Points on a hilly landscape, in no order, each with its height.
A ball rolls from a point to the lowest of its 2 nearest points, and stops where none of them is lower. Distance is the straight distance between rows; heights are no part of it.
q_658: [-43  20  17 -11  19  31  26 -11  30   0  14  46 -29 -11  -9  -2  27  -3
   6   4  19 -30 -23   3  -3  19 -33 -14 -42  -1  38 -15  21]  (h 61.9)
q_165: [ 44   7  12   6 -19  30   4  18  -6 -37  -3  35  50  -6  21   7  26  29
  18  -8  28  38   4 -45 -31 -53 -45   3  20 -20 -31 -13  23]  (h 66.5)
q_61: [-18  23  12 -21  16 -21   3  12  11 -51  16 -32  51 -27   2  45  74  -5
 -13 -24  22  11  58   8  32   8 -48   7   7 -14   1  12  35]  (h 58.3)
q_738: [ 15 -16  16   3  23  53   1  18  -1  48  35  20 -44  13  26  -4  23 -12
  -8 -27   7   5  -4 -36   9  -6 -34  27   6  34  12   6  39]  (h 70.0)
q_191: [-14   6   0 -12  48  52 -26  -8  23  23   5 -19 -20 -28 -11   9  22   4
   4  24 -14  29 -10 -13   9 -11 -46 -21  20 -34  20  -4  50]  (h 35.8)
q_799: [  8 -17 -40 -23 -47  13  14 -14 -47  -1 -81  -4  18  27   2  -2  -4  16
  -3   5 -38   6 -12  16  31 -25  24  13 -28  -2   0 -12 -68]  (h 62.9)
q_31: [  2 -30  16 -31  24 -47  13 -21   3  27 -40  -1 -62  25  -5  -3   0   4
  34  -7 -14 -23 -56 -21 -25  21  27  42 -13 -23  25   4 -11]  (h 68.7)
q_609: [ 11 -36 -12 -14  -7   0 -23 -43  20   0 -38  -8 -53 -17  -7 -27 -33 -20
  38  48 -20  47  -3  24 -22  -7  71  -9  16 -24 -12  14 -23]  (h 61.0)
q_157: [-41  19 -25 -18  36  20  10  10 -13  34   3   0   6 -12 -11  19  -8   1
   6 -13 -22  15 -35 -15 -25 -42  -5 -27 -10 -40 -15 -25  25]  (h 30.1)
q_98: [ -7  23  15  12 -20 -18  19   0 -33  -8  -9 -32  49  -5 -13   5  -1  35
 -33   9  31 -28  25  29  19   1   7 -24   2  18 -12  -3   7]  (h 68.1)
q_454: [  5   6 -12  24 -82 -13  -9  11 -36 -33 -11 -12  49   8 -10  -8 -18  27
 -32  22 -39  28  16  -6  26  -7 -26 -16   4  31 -44 -11 -30]  (h 68.0)
q_987: [ 32  19 -32  14 -25 -17 -35  44 -28  16   4  16  48  10  34  23  31   2
  16 -19 -13  36  11 -19  41 -31 -21   8  49 -28 -29 -21 -14]  (h 29.2)
q_270: [ -4 -26  14 -26   8  25 -27  -4  12   9  22 -33 -23   2 -38 -17 -32  -9
  25  26   6   2  20  48 -23  21  69  10  23 -18  -5  -7  -6]  (h 86.8)
q_500: [ -5 -13 -22  12 -32  18 -14  17  29  -4  45  -7 -13   1 -36  -1   3  12
 -19   3  26  20 -13   7  12  58  15  35  17  16  19  25  68]  (h 74.5)
q_948: [-19 -32   6 -56  28 -45  16  -8 -28  15 -45   2 -36   7  -1   4  -2 -23
  29 -18 -38 -37 -71 -44   4   3  -4  35 -14 -29   1  -2 -19]  (h 69.4)
q_586: [-35  17  -4   6  25 -38 -23  32  12  -5  15 -18  42  13 -13  33  37  17
  31 -25  -5  36  30   5  18 -29 -10 -15  11 -21 -45  -1  18]  (h 39.3)
q_819: [  9  17 -31 -12  22  44   3  11  -1  62  13  17 -53  23  28   3   7  15
  -5 -38  -9   7 -54 -36  -7 -23 -32  16 -18  12   9 -13  16]  (h 67.9)
q_460: [  4 -22   8  -4 -15  20 -21 -26  16 -12  31 -19 -23  -4 -60  -2 -33 -13
  33  33  20  20 -36  55 -27  33  64  -2  13 -11  -3  13  10]  (h 88.0)
q_36: [-53 -36 -15 -36  20 -20  24 -20  19 -25 -46  36  -1 -16  19  13  10 -10
  30  14 -26 -10 -17 -55  24 -20 -60  15 -48 -26   8   3  -4]  (h 64.8)
q_521: [  6  -4 -23  -7 -50  25   5  -4 -33 -20 -73 -23  32  18 -12 -17 -12  40
 -23  17 -23  29  -4  27  17 -50  23  -3 -11   1 -25 -15 -45]  (h 64.6)
q_589: [-23 -19  13  21  14  -4  11   6   1  25  12 -17   7   1 -10 -11 -25 -34
   0  -8 -24  -2  30   2 -20  -2  48 -17 -21 -19   1 -26   4]  (h 21.2)
q_538: [-24   5  -4   2   8  14 -24  31 -15  -7  30 -28 -12 -24  -9   1  15 -40
  -5   5 -39   0  16 -16  17  25  -1   2 -15 -17  10  -7  35]  (h 54.0)
q_976: [-18 -30 -10  54  -4  -3  30  -9  38  47  -5   8 -13  26   6  -1 -17   2
 -31  -8  34  20  -8  31 -45  -4  14  19 -43  11  21 -17   6]  (h 39.2)
q_995: [ 28  -5  41  35   6 -36  27 -13  12   3  -5  16 -39 -28  -2 -30  30  -9
   8  11   7 -31   1   1 -32  18  25   5 -20  20  20  13  12]  (h 39.9)
q_385: [ 34  13   6 -25  13  22 -14  24 -13  42  22 -17   4   2  27  29   9  23
  20 -20 -18  26  19 -64  16 -27 -39 -12  16 -15 -11   9   6]  (h 44.8)
q_842: [-41  -7  13  34  59  28  20 -24  47  -5 -29  23 -40 -12   8  -6  10 -39
  13  -2   6   6 -25 -31 -25   1 -16 -13 -12  -3  14   0   8]  (h 60.2)
q_159: [  6   9  16  -4  -9  30  39   1  13  10  27  43  32 -16   5  11  17  13
 -12 -25  31 -15  11 -20 -10 -22 -59 -12 -34  -2   3  -3  42]  (h 44.3)
q_577: [ 27  -5  23 -28   8  -1 -12  24 -17  21  31 -26  30  -5  20  28  38  -5
  13 -16  -9  29  47 -31  47 -24 -56   0  17 -22  -6  16  27]  (h 47.7)
q_67: [-28  -2  21 -18  62 -20   3 -46  12 -26 -31   9 -60 -10 -34 -10 -17 -10
  39  28 -23 -17 -60  26 -36   1  16  12 -10 -32  38  -1 -18]  (h 72.6)
q_860: [ -5 -16  30 -35  37 -36   2 -37  19  -8  -9  11 -81   1 -11 -18  -1   6
  41  25 -17  -9 -81  24 -45   4  13  36  -8 -25  21   4   2]  (h 70.7)
q_189: [-37   1   5 -14  38  60 -21 -38  34 -36   9  33 -77 -23 -21  -4   7 -22
  17  44  11 -11 -71  12  -6  25 -10   1   3   2  41   7  18]  (h 22.9)
q_718: [ 21   5  -8  44   1  -6  13   4 -43  26 -39  33 -27  11  21 -12  19 -18
  -6 -31 -12 -17 -19 -21  17  -7   3   8 -19  15  14 -19 -14]  (h 63.5)
q_4: [ 15 -10   9  27  15  35   7  22  15   0  45  14  -7 -27 -10   4  49 -28
 -20  -5  31   2  14  12  22  35 -19  52  10  20  11   9  71]  (h 23.2)
q_919: [ -5  13 -19   4  13  20   3  11 -27  47 -21  21 -46  10  23 -13   7 -12
  -8 -26 -15 -10 -30 -42  -4   0  11   8 -23   8   7 -12   7]  (h 65.9)
q_272: [ -6 -19  -8  23 -23  16 -17  14  33   5  39   7 -43  -6 -36 -17 -38  14
 -18   6  21  23 -33   8 -10  38  18  28 -22  30  29  30  39]  (h 73.3)
q_309: [ 11   9  -2   3 -13 -53   5  29 -50 -38  25 -28  78   0   2  14  16  -1
 -44 -21  10 -17  56  10  42  14  -6  19  17  28 -44  -5  -1]  (h 69.0)
q_829: [ 33  40  -2   7 -15  -8  16   8   3  14  12 -36  -9  31   6 -11 -17  10
  -1  -2  19 -32  10  33  23  44  50  -1  -8  37  43  21 -78]  (h 17.2)
q_362: [ 33 -12  10  18  -8  -6   9   6 -63 -25  28  25  59 -16  -1  -5  -9 -14
 -30 -30  19 -17  37 -33  15 -10 -24   2 -11  12 -23   9  16]  (h 52.8)
q_63: [ 55   5  24  24  -2  -7   9   3 -27 -15  20  37 -29 -45  13 -22  38 -43
 -19  -5  25 -41  13  -8   8  44 -24   6 -14  33  27  -1  17]  (h 34.1)
q_17: [  5  43  -1  -4 -37 -37 -26  35  14  12  36 -11  35  16  -1  36  46  77
   5  -1  37  -3  -1  23  21   9 -27  14  56 -13 -22  -8  15]  (h 72.5)
q_719: [ 32 -42   2   3 -17  10  19 -37  42  18  20  -2 -42 -22 -14 -18  -9  14
  38  40  56  42  -7  50 -46  16  58  -1  -3  12 -11  33  -8]  (h 90.9)
q_161: [-21  17 -18 -45  62  34  -5 -27  22  26   9  12 -40   6  17  22  -1  38
  -1   4  -6   3 -54 -23 -42 -30 -55 -11  -7 -16  21  -2  37]  (h 41.2)
q_993: [ 31   9 -22  38  15 -21 -18  23 -49  -1  20  -3  40   5  13   7  33 -28
 -44  -3  18  10  47 -17  53  14 -24  31  49   1   3   7  21]  (h 22.2)
q_513: [ 41   0  11  -1 -21 -18  15 -19 -19  25 -18 -14 -24  27  -3 -11 -14  25
   3   6  26 -32  11  33  16  28  45  11  -3  11  41  20 -50]  (h 12.1)
q_997: [  9 -33   5 -33   8  13 -49  -7   8   0  -4 -45 -36   4  -7 -11 -34   4
   6  44  -2 -14  49  33  -8  -7  66 -21   8   1  -2  -7 -39]  (h 85.5)
q_826: [-62   3  -4  22  55   0   7 -36  37 -18 -42   4 -39 -16 -13   6  -2 -42
  17  20 -34   2 -27 -25 -23   0 -22 -24 -20 -32  36   8 -23]  (h 65.7)
q_574: [-40 -31 -22 -30  45 -34   7 -12  -1  -7 -49   9 -24   4   6  25   9  -7
   9  -3 -48  -9 -53 -68   5 -20 -44   9 -33 -38  14   7 -10]  (h 67.4)
q_720: [  3   2  14  10  -4  22   1  15  36  35  60  10  -4 -11   4  14  30  12
 -33 -11  22  15   1   8   8   8 -58  35 -16   7  28   5  65]  (h 29.1)
q_198: [ 46  18  27  28  17  11  20  10 -30   1  24   9 -11  -5  16 -14  19 -28
 -10 -18  25 -24   7 -32  19  39 -11  19  -2  43  35  20  13]  (h 30.0)
q_608: [ 22  18 -30  21   2   9  24  13  10  30 -24 -11  18  43  27 -17 -37  14
 -15 -30  16 -13  24 -13  10  23  34   0  10  34  17  14 -24]  (h 54.4)
q_516: [ 14  65 -12 -19 -28 -24 -44  39   8  11  23  -8  47  26  32  26  26  52
  13 -18  29 -11  -4  10  47  11  -7   2  78  -2 -34   2 -38]  (h 74.1)
q_370: [-24   6  15 -21  21  24 -14 -38  38 -45   6  33 -79 -46   9 -19  36 -25
  46  46   5   2 -43  -2   0  20 -12   2   7  28  24  19  18]  (h 16.4)
q_477: [ -9  24 -15  -2 -11   0   6  -7  -1  32  -6  12 -16  27 -28  15  -8  50
 -24 -14  17  -6 -54  14 -17  -4 -27 -14 -33 -16  40  -1  22]  (h 49.7)
q_250: [-62  24   5 -19  36  44  12 -22  30 -14  34  30 -30 -22   5 -10   6 -54
  24  25   5 -25  -6 -16  -7   7 -23 -25 -28   4  30 -16  10]  (h 66.8)
q_907: [-11  27 -24  -8 -11  15  30  -8  26   8 -39  22  12  14 -12  21   5  52
   8 -11  12  10 -64   2 -41 -26 -24 -25 -29 -35   3 -13  18]  (h 55.2)
q_749: [ 14  28  -6  -1  -8   8  24   9 -16  21 -26  -1  22  42  16  -2 -16  36
  -9 -35   9 -14   6 -31  -3 -13  10 -16 -13  20  -1   6   2]  (h 57.4)
q_686: [-12  11  -1 -29  24   3  -7 -15 -19   1 -18  10 -25   5 -26  13  -4  27
   3   7  -7 -28 -38  -6  -5  -1 -10 -24 -31 -19  25  -3  16]  (h 53.7)
q_701: [-34  26  17 -36   4  10   6 -19 -16 -14  -2  30 -26 -11 -27   1  16  -3
  16   9  -7 -43 -46  12 -10  -3  -8 -23 -59 -22  31 -11  -4]  (h 56.9)
q_196: [  6 -15   4  16  -5  36  -7  10  22  28  42  27 -64  14   8 -21  -9   1
 -17 -10   4  16 -37 -30  -4  15   2  38 -24  46  20  16  25]  (h 71.8)
q_741: [ 35   2  24  11   1  25  21  -3 -32 -35   9  43  65 -30   1  -1   1   0
 -12 -16  35 -17  24 -26   0 -26 -43   4 -23  14  -9   7  33]  (h 50.1)
q_905: [  3 -28  -5  45   0  -6  -7  -1   2 -17 -14 -36  14 -13  -5 -23 -26   5
 -14  31   4   1  51  17   6  26  64   3  30   6   1  19  -2]  (h 48.5)
q_140: [-18 -31  28  46 -25 -22  22  -9 -32 -26   2  -6  32 -29 -11  14   6 -42
 -11   8   3   3  39  22  -6  -1   4 -31 -38  -8  -2 -24 -29]  (h 61.1)
q_259: [ 54  26  20  61  -1 -27  27  17 -50  -2  19   6  14 -13  12  -2  -5 -32
 -23  -7  25 -32  26 -14  17  31  25  16   4  35  28  23 -13]  (h 25.8)
q_626: [ 27   3  -2  33 -38 -23 -43  39   4 -58   6   7  74   6   5  -2  -5  23
   8  -6  -1  41  20 -19 -14 -48 -15  30  47  -4 -74 -19  -8]  (h 14.1)
q_633: [-15  -9 -31   8 -19  -7   5 -11   7  52 -26   6 -25  40  -7   5 -33  31
 -27 -25   1   1 -30  19 -21  -8  -8  17 -45   2  19 -11   5]  (h 45.5)
q_650: [ -1  -7 -18  16 -36 -11  20   7 -49   8 -41  17  13  12  11  -3 -13  -7
  -7 -17 -36   4  -3 -16  19  -6  19 -14 -29   3  -2 -15 -36]  (h 60.7)
q_221: [  5 -17  -9 -47   8  18 -41  13   3   7   0 -41  -5  28 -10 -22 -55  -5
  -3   7 -45 -26  44  23  25   6  65  13  31  10  -7   8 -39]  (h 84.4)
q_501: [ 21 -18  34  32  20 -21  11 -10 -16 -16 -12  60 -30 -26  11 -20  22 -33
  -4 -20  17 -47   8  -8 -12  -3 -19  -1 -25  28   4 -10   8]  (h 39.7)
q_330: [ 34  -7 -21 -17  15 -12  -4 -22  12  15 -54 -11 -46  41  24 -25 -33 -10
  30 -11 -17 -10   8 -10 -13  13  68  16  -6  14  27  22 -49]  (h 65.1)
q_388: [  5 -14 -22 -42  -4  28  -7  -7 -12  40 -24 -15  -9  40  -4  -2 -34  40
 -16  -5  -2 -35  19  55   6 -13  37  -8   9   5  17 -14 -37]  (h 81.9)
q_523: [  1  15 -20 -56   9  12 -31  22   8  42  -4 -23  20  39  -8 -12 -41  28
  -7 -20 -27 -35  14  27  24   3  34  -5  38   5 -13  -1 -18]  (h 83.4)
q_486: [ 12 -16 -15  30   1  -2  21   8  20  22 -31 -15  25  22  21 -16 -34  12
 -28  -4   9 -22  58   7   3  20  57   6  40  24   2  11   3]  (h 51.6)
q_358: [-21 -17 -16  50  -9 -14 -29  19  -2 -23  -7 -45   8 -14 -12  -6  -6 -21
 -29  29 -14   6  40   3  15  24  26  -7  32  -3  16   1   9]  (h 46.2)
q_43: [ 35  16  -4  18 -28  -6  35   3  -8  27   9  30  43  30  11   3 -15  47
 -27 -35  39  -6  -6 -22 -25  -9 -12   3 -13  26  -7   6  17]  (h 60.5)
q_201: [  3   2   2   6 -32 -21 -32  30  13 -24  -9  11  70   6  29  -4   5  37
  29  -9   9  19  12 -16  16 -29  15  22  63   9 -80 -25 -15]  (h 10.6)
q_426: [-13   8  27  -9  18   0 -16 -46  18 -48   8  28 -67 -42  13 -40   3 -33
  44  33   0  17 -56   0 -31  10  14 -16   9   4   1  21  18]  (h 22.7)
q_644: [ 19   4   0  28  37   6  -1  14 -30  -1  27  -1  22  -9   4   2  54 -28
 -36  -4  35  13  35  -6  31  28 -25  39  46  10  16   5  63]  (h 18.0)
q_564: [-31 -15  11  41  20  35  20 -35  60 -31 -13  33 -46 -21 -16 -14  15 -19
  22   9  31  13 -46  -9 -39  24   6   0   1  31   5  24   7]  (h 53.8)
q_207: [ 24 -25   8  33 -41 -17  -3  -3 -57 -63  30  34  48 -23 -13  -6 -10 -39
 -32  -6   0  -5  38  -6   8   9 -47  -3 -33   4 -12  -8  -5]  (h 55.1)
q_148: [  8  12   3 -45  28  32 -20 -10  -7  41   9 -19 -16 -15  21  39   8  16
  11   7 -25   6   5 -51   3 -44 -48 -23  16 -34  17  11  25]  (h 41.6)
q_318: [ -5 -14  47  10  16 -17   5 -25   2  -1   2 -29 -25 -21  -8 -10 -14 -28
  22  23  -2  -1  24  23 -36  -2  47 -28 -21 -22   7   1 -21]  (h 27.6)
q_181: [-29 -13  23  -4  21 -34  22 -14  17 -18 -52  43 -18 -22  13  -7  23  -7
  30  -2  -2 -32 -20 -44  10   1 -29   3 -42  -6  26  -1   1]  (h 60.8)
q_433: [ 27 -12 -52 -79 -20  54  -4 -11  -8  14 -65   8  17  36  20  11 -36  47
 -12 -10 -28  -5 -20  45 -11 -43  18  -1  10   8 -27 -19 -76]  (h 79.1)
q_264: [  4  -9 -40 -72  -1  20 -18 -13 -17  27 -47  -6  19  46  19   7 -45  27
  -5 -10 -29 -27  -1  31  -7 -51  35 -15   3  -4 -12 -22 -55]  (h 80.3)
q_55: [-26   6 -18   4  36  60 -18 -13  20  -2   6   2 -47 -12 -28  -3   1   3
   2  28   4  11 -38  -1 -11  13  -2 -12  17 -17  34   8  50]  (h 29.4)
q_190: [ 51   7 -15  38  -6 -17 -22  21 -44  19  12  16  59  17  40  10  19 -17
 -12 -18  11  34  28 -30  46 -17 -53   3  48 -17  -3  -9 -13]  (h 27.1)
q_324: [ -8   5 -20  13 -58 -18  -6  23 -27 -18  30 -35  29  31 -16  12 -31  -2
 -26  -2 -35   6  23 -12  50  26 -13 -32  -4  41 -31   3 -47]  (h 69.3)
q_970: [ -5  -4   2  24  11  -5 -33   7 -12  -6  -4 -12 -57 -27  -8 -22 -10 -36
   1  15 -44   7 -17  -2   3  22  16 -12 -18  -4  17   4  15]  (h 56.0)
q_780: [-44  -2 -38  -8  17  -2   2  -7 -17  -5  12   7   0  -9  10  22 -26  -9
  -9   5 -61  24 -20 -43 -27 -49 -32 -33 -35 -17 -16 -12   7]  (h 24.7)
q_746: [ 15  58   0 -46 -27   2 -51  30   8  15   8 -12  58  30  12  -5  -6  47
  14 -23   9 -35 -25  34  53   6 -14 -10  71   5 -44  -6 -53]  (h 75.2)
q_499: [ 19  -8 -25 -81 -22  52 -14  -1  18   0 -53   4  35  15  36   4 -28  49
 -20   1  -7 -26  -5  50  24 -31  -6 -15  36  -6 -59 -15 -74]  (h 77.8)
q_669: [ 28  41 -36   0 -37   3 -11  47 -11  34 -15  25  56  30  46  -2   1  13
   9 -38  -9   7   1  -1  24 -26  17   3  54 -24 -24 -25 -25]  (h 25.1)
q_149: [-27 -16  49  -8  16 -33  35 -48  30  -9  -6  -8 -31 -29  -1 -12   8 -40
  38  10  -4   3   1  19 -59 -10  15 -23 -35 -20   5   3 -43]  (h 34.6)
q_533: [ 18 -11  22  -9  -4 -20   2 -46  16 -40   9  46 -44 -44   7 -39  11  10
  40  14  18  28 -53 -13 -33  30  29 -15   4  29 -18  51  36]  (h 28.3)
q_269: [-28   8  22  20 -11 -10  27  11 -13 -20  14 -45  56 -18 -30  19  14  -4
 -36   9  36 -30  43  49   3   5  23 -12  11   7 -16 -14   1]  (h 66.0)
q_557: [ 44  -2 -28  38 -54  -2  -1  19 -21 -33   2  21  21  15   7  22  -1  12
 -19   5 -30  56  14 -48  10 -40 -69 -20   5   3 -26  -3 -14]  (h 71.7)
q_732: [-22 -20  37  17 -24   0  20  -8 -18 -25  12 -61  29 -37 -16  24  12 -20
 -18  26  26  -2  41  46  -3   6  25 -35  -9   1 -11 -22 -40]  (h 63.9)
q_863: [-18 -11  -9  38  13  20  26  22  21  56  24  18  -5  26 -14  -2  -4 -14
 -31 -31  23  16  -5  24 -24   0   8  19  -8   7  -4 -17  34]  (h 32.0)
q_768: [ -1 -28  -8  27 -10 -13 -29  -7  12 -14 -11   0 -46 -29 -10 -29 -22 -46
  23  38 -24  46 -11  10 -13  18  57 -21   7 -14 -13  -2   2]  (h 58.5)
q_305: [-40   0  45  -7  36 -35  48 -46  55  -6 -11  36 -29 -20   6 -25  20 -36
  58  -3  22 -28 -22  19 -40   4   4   7 -26  -9   0   8 -24]  (h 44.2)
q_99: [ -7  35  -7   7 -21 -12   7  28  -7  17  32 -22  31  10 -18  28  15  50
 -36  -1  44 -25   0  28  10   6 -15  -3  26   2   0  -1  36]  (h 70.4)
q_944: [  2  -9   3   4 -38 -58  -2  21 -36 -22  20 -57  36 -17   0  10   0 -27
 -37  12  -2 -31  66  20  37  27  23  11   5  34 -23 -13 -15]  (h 70.1)
q_400: [ 19 -49  -6 -11 -30   6 -10 -36  40  -3  39   6 -36  -9 -41  -3 -49   7
  30  30  46  40 -19  49 -37  21  62   4   0   3  -5  18   3]  (h 89.3)
q_661: [-34  15  -8  -8  20   8   3  38   2  28  15 -15  30   4 -15  14  12   7
   8 -30 -12  11   2  -2 -14 -30  13 -30   8 -35 -27 -21  31]  (h 34.4)
q_703: [ -8 -34  36   2  16 -52  54 -11  10 -10 -45  33 -14   7  18  -4  34  -5
  26 -24  18 -32 -28 -16 -19   8 -14  31 -32  -1   5  -2   2]  (h 56.6)
q_357: [  1 -21  21  30 -33 -34   3 -18  38  16   5  -4 -51 -15 -26 -11  -7   9
 -16  25  31  12 -21  60 -28  32   2  20 -33   5  50  13  -4]  (h 18.1)
q_218: [-30   1  13 -10  54 -11 -13 -41  27 -32 -36   4 -44 -13 -35   1   5 -31
  38  32 -23 -21 -37  11  -4  25 -26 -14 -24 -35  37  17 -12]  (h 69.7)
q_588: [ -1   3 -14  -3  -7   4 -28  40 -29   4  41 -33  -2  13  -9  20   0 -22
 -13  -9 -52  24  39 -39  43  11 -27 -17   1   4  -2   8   6]  (h 52.3)
q_152: [-40  17   9 -39  27  -5 -14  15   8 -41  30 -55  22 -20 -22  31  40  -8
  -2 -29 -12  -3  48   2  18  22 -30   2 -20 -16   2   7  48]  (h 56.2)
q_151: [ 27  19   1 -56 -17  26 -35   3   7  27 -28   3  41  26  26   1 -38  44
  -5  -4   6 -38 -26  59  43  -8 -15 -19  69   0 -54 -20 -73]  (h 76.5)
q_170: [-45 -23 -16  10  13 -15  -9  -5 -17  12  36 -45 -16   4 -11   2 -59 -31
  -2  20 -65   5   7  -5 -28 -28  31 -20 -22 -22  -1 -14 -16]  (h 15.8)
q_339: [-14  12  23  -4  20  19  12  22   2 -21  17   2  60 -35   5  33  46 -13
   3  -4  37   1  41   9  26  -5 -68 -12  14 -20  -1 -12  42]  (h 61.6)
q_19: [ 16  32 -45  -4 -52   2 -13  17  -9   9 -55  16  48  28  42   1 -17  38
  -7  -8 -16   5  -6   1  11 -29  15 -23  40  -1 -32 -24 -36]  (h 20.7)
q_204: [ 76 -14 -16  33 -28   4 -28   9 -18 -40  -6  28  50  -5  17  -9   2   8
 -22   2   8  54   7 -48 -11 -48 -61  15  18 -24 -33  -6  -3]  (h 69.5)
q_582: [ 18   0  -3 -14  25  -9   5 -28   7  26 -23  -9 -48  32   2 -15 -35   7
  25  -2 -14  -9 -20 -27 -38  15  57  20 -12   7  20  25 -13]  (h 66.7)
q_160: [ 17  18 -11 -60  26  21 -30 -15 -11  27   6  -9 -19  -2   5  46  -6  42
  15   6 -19  14 -35 -41 -23 -54 -43 -32   4 -33  24 -11   7]  (h 44.9)
q_411: [ 33 -12   4 -10  -7  18 -16  19 -31  23  46 -17  19   3  19  35  18 -35
 -10  -8 -54  46  41 -32  56  -6 -66  -3  -9  -4   1  16  -1]  (h 50.4)
q_286: [-27 -11 -12 -12  14 -18  -2 -20 -22  -5 -14 -14 -21  20  -4  10 -54  -5
  -2   9 -54  -3  -5 -48 -14 -23  10 -13 -49 -10   7   5 -10]  (h 20.0)
q_550: [ 23 -10   3  23 -18 -15   7 -16   6  17 -16  -6 -54   5 -20 -18  -6  29
  -5  23  28 -12   7  40 -11  26  47  18  -5   9  41  17 -21]  (h 10.2)
q_134: [ 36   3  33  -2  -2 -39  31 -15  28  -8  -4  29 -48 -41  -3 -46  12   6
  23  15  13  21 -34  10 -31  18  27   1   3  35  -4  47  19]  (h 32.9)
q_348: [-29  19  11 -32  26  23  -2  -5  32 -37  43  11 -22 -47   7   1  28 -70
  21   7  11 -29  29  -6  -9  30 -19 -11 -19  -2  19 -19  29]  (h 70.2)
q_303: [-34 -14  17  38   9  22  30 -30  53  25   3   5 -46  17 -29  -3 -11 -14
  -3  -1  22   7 -33  14 -54  20  16  16 -26   8  12  11  -1]  (h 46.9)
q_748: [-38 -36  52 -30  16 -61  54 -24  39   8 -25  19 -46  -2  18 -15  37 -20
  51  -6  26 -28 -38  11 -36  -8  -4  27 -20 -28  -9  -5 -11]  (h 51.5)
q_629: [-11 -21  17  39 -36   4  31  -3  -9 -73   0  10  62 -35 -25  -5   8 -40
 -21   6   2   0  33  19 -10   6 -26 -21 -41  -6 -12 -24 -13]  (h 58.0)
q_821: [ -4 -18  -5  22  25  10  16  21 -12  35   8  13   7  19   3 -20 -25 -32
  -4 -29  -5  -5  25   4  -7  -9  35  13  -9  -3 -15 -28  35]  (h 26.1)
q_841: [  4   1  24  11 -53 -44   4  14 -36 -23  31 -33  25  -3  -8   7 -15 -16
 -20  -4 -17 -13  53 -13  27  26  -3 -20 -17  32 -11  12 -31]  (h 70.5)
q_97: [  9  26  -5  16 -50 -22 -21  15   3  -9 -20   8  69  19  30 -13  -3  45
  -2  17  22   8   5  -2  16 -37   6 -12  66   2 -58 -45 -22]  (h 15.0)
q_524: [-34  12 -15  -5  12 -41 -40  27  11  -5  19 -44  40  17  -1   5   8  28
  -8  -9 -28  15  47   3  42   1  -1  -2  24   8 -52  -2  10]  (h 42.3)
q_596: [-24   1  18  27  10 -46  20  11 -34 -51  19 -31  74 -11 -16  32  34 -29
 -30 -16  22 -17  53  45  15  20   2  23  -2   8 -29 -10  11]  (h 67.8)
q_681: [-25   0 -12  27  -1 -40 -33  26   4 -40  16 -56  26   4 -15   6   9   0
 -21   4 -29  14  66  16  33  31  21  10  30   9 -17  21  27]  (h 44.1)
q_54: [ 36  18   2   9 -29   3  19  11  -7 -13  -1  32  62  11  15  13  13  45
  -5 -24  40  17  -3 -25 -28 -40 -20   1  20   8 -26 -10  25]  (h 63.8)
q_572: [ -5  16  10 -33  -6  53  18   2  47  24  52  29  28 -14  11  23  41  11
  -2  -5  34  -1  10   9   8 -11 -75  -3 -20  -9   9 -11  47]  (h 37.0)
q_952: [ 48 -36 -29 -21  -1  15 -19 -28  14   4 -46   7 -42  14  13 -36 -53 -12
  36  23 -16  16   1  15  -5  20  73  -1  23   6  21  32 -32]  (h 63.3)
q_415: [ 14  17  -6  16 -73  13 -10  31 -16 -40 -31 -13  39  10 -20 -26  -6  25
 -26  23 -54  47   1  10   3 -41 -13   1  -5   4 -39  -9 -25]  (h 66.6)
q_779: [ 30  38  -1  32  -4 -10  22  15 -22  -6  19 -34  10   8  14 -11 -11 -27
 -11   7  24 -20  29   6  27  39  52  10  20  44  30  24 -53]  (h 21.3)
q_756: [-58  21 -22 -17  71  44   6 -10  15  21  15 -19   6  -8   5  23 -12 -23
   8  -7 -21  19 -36 -30 -44 -49 -25 -14  10 -36  -4 -10  16]  (h 34.8)
q_212: [ -4  30 -18   5 -17   4 -12  24  -4   8  22 -23  11   9 -22 -13  20  23
 -21  -4  14  -1  23  20  39  54  26  33  50  23  13  23  45]  (h 75.8)

Call two points neighbours if one is among the 2 nearest of the other. Go from one point of each pair to the other, from neighbour to neighbour, staying as low as possible. Name the highest point that can't be avoided.
q_644 and q_201 => q_987
q_201 and q_148 => q_339
q_370 and q_550 => q_995

For each start below, name the point where the ball stops.
q_63 => q_550
q_204 => q_157
q_582 => q_148
q_905 => q_157
q_218 => q_589
q_348 => q_589
q_948 => q_589
q_61 => q_148
q_250 => q_589
q_99 => q_644
q_841 => q_650
